Each scene shows the same named points in several views. A view is turned or mirrored, and shifted as a whole, has a little noise and may leave points out.
(in the rows, 128 means zero)

Scene 1
View 1
(180): [114 128 134 147  90 151 131 140  85  63 143 147 126 132 117 151 135 137
 115 121 147 128 107 159]
(46): [113 142 131 149  90 150 124 138  92  72 137 158 130 118 114 153 127 133
 115 125 139 117 117 152]
(11): [124 161 159  98 125 133 115 155 101  81 135 125 144 145 128 154 108 100
 165 160 141 125 130 144]
(32): [130 170 120 173  96 150 114 138  86  82 121 169 129  96  97 179 130  86
  69 122 103  95 137 139]
(88): [124 144 151 144 101 139 109 127 111  79 131 165 129 112  92 159 109 132
 142 148 142  90 116 148]
(85): [102 130 145 145  83 144 123 130  99  73 145 165 130 116 115 138 116 167
 145 131 162 116 109 155]
(138): [152 112 165 116 129 138 132 141  81  50 132 107 120 176 102 172 137  98
 142 150 147 126  86 160]
(118): [124 188 122 161  98 135 123 163  33 106 115 155 150  88 143 153 128  57
  56 100 107 132 160 117]
(117): [126 133 155 134 104 134 127 142  70  77 133 142 132 129 117 149 123 118
 133 133 152 122 109 145]
(93): [130 134 142 145  99 142 129 145  69  68 132 138 131 134 117 159 135 110
 107 123 139 129 109 150]
(71): [141 163 157 121 125 124 122 157  51  93 121 127 144 130 130 157 120  64
 117 135 129 129 133 130]
(207): [133 155 168 145 100 105 124 143  19 116 114 159 148  87 129 132 106  92
 117 116 152 117 127 111]
(233): [118 136 154 139  95 135 121 134  85  81 137 157 134 117 113 144 116 138
 143 136 155 113 110 146]
(74): [124 137 139 163  87 141 126 137  62  79 129 159 131 109 111 149 131 119
  96 114 140 118 112 142]
View 2
(88): [122  77 163 119 119 116 120 124 102 103 118 140 179 149  99 106 127 139
 114 115 139 118 152 142]
(233): [132  84 156 119 128 116 124 123  95 115 131 141 173 163 107 122 134 134
 120 137 150 135 129 146]
(180): [131 104 161 117 130 118 133 131 109 111 137 132 140 175  78 127 128 136
 126 146 146 129 109 151]
(117): [123 102 146 131 136 125 111 116  96 120 131 138 153 176 107 130 141 129
 125 134 146 130 121 153]
(85): [143  72 168 104 128 109 141 132 101 108 139 135 178 156  94 120 130 142
 123 147 155 144 122 152]
(46): [131 100 159 120 116 114 131 125 110 105 130 140 149 168  80 121 123 131
 121 145 147 127 123 140]
(118): [120 158 112 178  69 118 106  86 106 111 112 173 118 189  91 138 118  76
  99 170 160 117 124  79]
(71): [115 133 120 169 125 139  85  88  93 118 113 156 134 183 121 140 140 107
 124 125 149 122 139 136]
(74): [115 108 145 128 110 113 128 127 105 125 132 145 143 178  88 121 128 117
 109 153 145 120 107 120]
(138): [104 113 152 134 174 146  91 122  99 122 126 122 125 187 104 128 148 150
 145  98 123 112 122 193]
(32): [105 127 148 146  76 114 119 118 120  98 109 154 131 169  68 106 108 107
  97 135 132  91 144  92]
(207): [110 108 106 157 105 117 102  99  75 147 125 163 171 178 141 130 146  96
  97 155 164 132 115 105]
(11): [141 106 146 149 144 141  90  89  96  94 116 146 162 163 120 140 141 133
 143 108 154 141 167 176]
View 3
(207): [102 105  86 124 130 126  92 102 147 129 128 149 107  85 128  97 182 111
 110 163 103 117 105 149]
(180): [121 113 149 119 131 145 163 132 113 149 108 159 136 107 143 117 126 149
 125 170 132 122 104 112]
(74): [117 116 138 115 148 140 144 115 124 142 111 170 117 102 142 111 150 118
 124 173 127 119 109 128]
(85): [129 106 124 117  95 162 143 130 119 154 108 161 128 136 152 118 122 154
 120 169 146 137 110 104]
(11): [116 100  97 125 113 134 148 149 128 124 109 112 147 107 101 102 106 171
  84 132 110 147  95 143]
(46): [128 109 136 115 133 144 158 130 119 148 104 163 126 115 136 113 129 136
 120 169 136 136 109 120]
(93): [111 116 144 118 149 139 158 128 120 137 108 152 135  94 134 111 134 138
 114 162 117 114 103 129]
(71): [104 110 106 125 154 117 136 129 134 118 117 125 134  74 103  96 144 131
  96 143  91 124  96 159]
(88): [126 113 125 104 130 157 144 125 127 133  95 158 123 140 133 109 121 133
  90 155 138 149 116 129]
(233): [120 106 120 115 110 153 135 123 126 142 109 151 127 124 142 112 130 148
 104 159 132 132 110 119]
(32): [138 122 136  99 194 126 165 121 126 131  93 175 107 108 113 102 146  83
 112 170 133 155 117 155]
View 4
(117): [111 121  99 122 133 127 155 110 140 149 133 140 145 120 137 106  63 124
 125 132 131 129  99 132]
(46): [113 100 116 131 137 142 159 102 126 159 139 152 149 125 146 125  63 147
 128 112 139 123  94 138]
(233): [102 119 114 131 134 133 160 114 128 158 130 140 133 117 133 113  46 139
 138 134 143 128  93 134]
(74): [125 100 115 134 143 141 167  92 136 167 142 151 149 123 165 125  66 130
 104 133 130 129  95 150]
(32): [138  95 138 166 159 149 170  83 134 153 132 168 147 115 169 144  87 116
  80  78 153 114 110 163]
(93): [121 108  96 119 135 131 157  98 142 154 140 148 158 124 153 113  78 128
 113 118 129 126  98 135]
(11): [119 148 101 122 127 115 145 141 149 101 121 124 130 117  88  98  67 116
 154  90 139 135 119 127]
(207): [146 132 126 147 150 130 181 107 161 147 139 125 115 110 152 114  50  86
 100 169 115 155 108 174]
(138): [ 96 138  53  98 122 107 133 109 147 145 115 148 169 117 132  81  91 108
 118 113 137 114 103  95]
(118): [192  97 143 155 159 146 183  89 167 127 161 141 145 124 171 144  90  99
  76 103 107 151 123 194]
View 5
(85): [153  50 147 161  89 113 116 140 141 168 165 135 110 106 158  63 134 115
 140 108 130 115  90 129]
(74): [151  63 159 162  68 124 143 126 166 163 130 149 148 126 152 102 133 130
 141 122 121 149  85 139]
(180): [150  67 140 167  87 117 139 123 139 161 144 137 129 114 169  83 128 138
 142 106 113 147  83 127]
(71): [158 105 138 121  83 114 139 111 158 119 116 120 172 129 147 129 152 155
 142 141 130 147 125 152]
(118): [181  93 156 150  44 113 165 103 214 142 129 145 208 153 133 136 144 156
 141 125 125 173 101 192]
(88): [150  68 140 133 115 135 112 130 157 165 151 152 129 128 150  75 132 108
 142 128 136 120 111 123]
(233): [151  64 147 146  90 116 117 136 145 156 147 134 125 114 153  84 140 122
 141 122 133 119 101 130]
(11): [161 104 111 112 119 109 113 113 128 121 153 108 141 115 157  91 153 145
 143 126 138 117 136 139]
(207): [157  72 179 132  39 106 130 141 182 134 110 124 163 122 127 129 161 129
 141 152 142 126 113 163]
(117): [147  76 143 144  87 115 128 128 140 143 132 128 134 114 158  99 142 136
 142 127 125 134 104 129]
(32): [162  87 144 140  98 149 150 104 206 166 131 176 184 163 146 111 124 128
 142 130 122 169  99 148]
(138): [124  99 122 130 119 128 132 111  98 127 104 120 125 108 183 107 135 151
 145 133 111 150 113  91]
(46): [155  67 141 160  89 125 134 123 154 165 150 145 137 123 160  83 131 129
 142 109 120 140  89 137]
(93): [146  78 141 155  85 122 144 117 145 150 126 136 145 121 164 104 133 143
 143 118 113 154  94 130]

Which points are out of place in each view (at most two, in the order of its rows)? Write none if all are in place.
view 1 | none
view 2 | none
view 3 | (88)
view 4 | (11)
view 5 | (32)
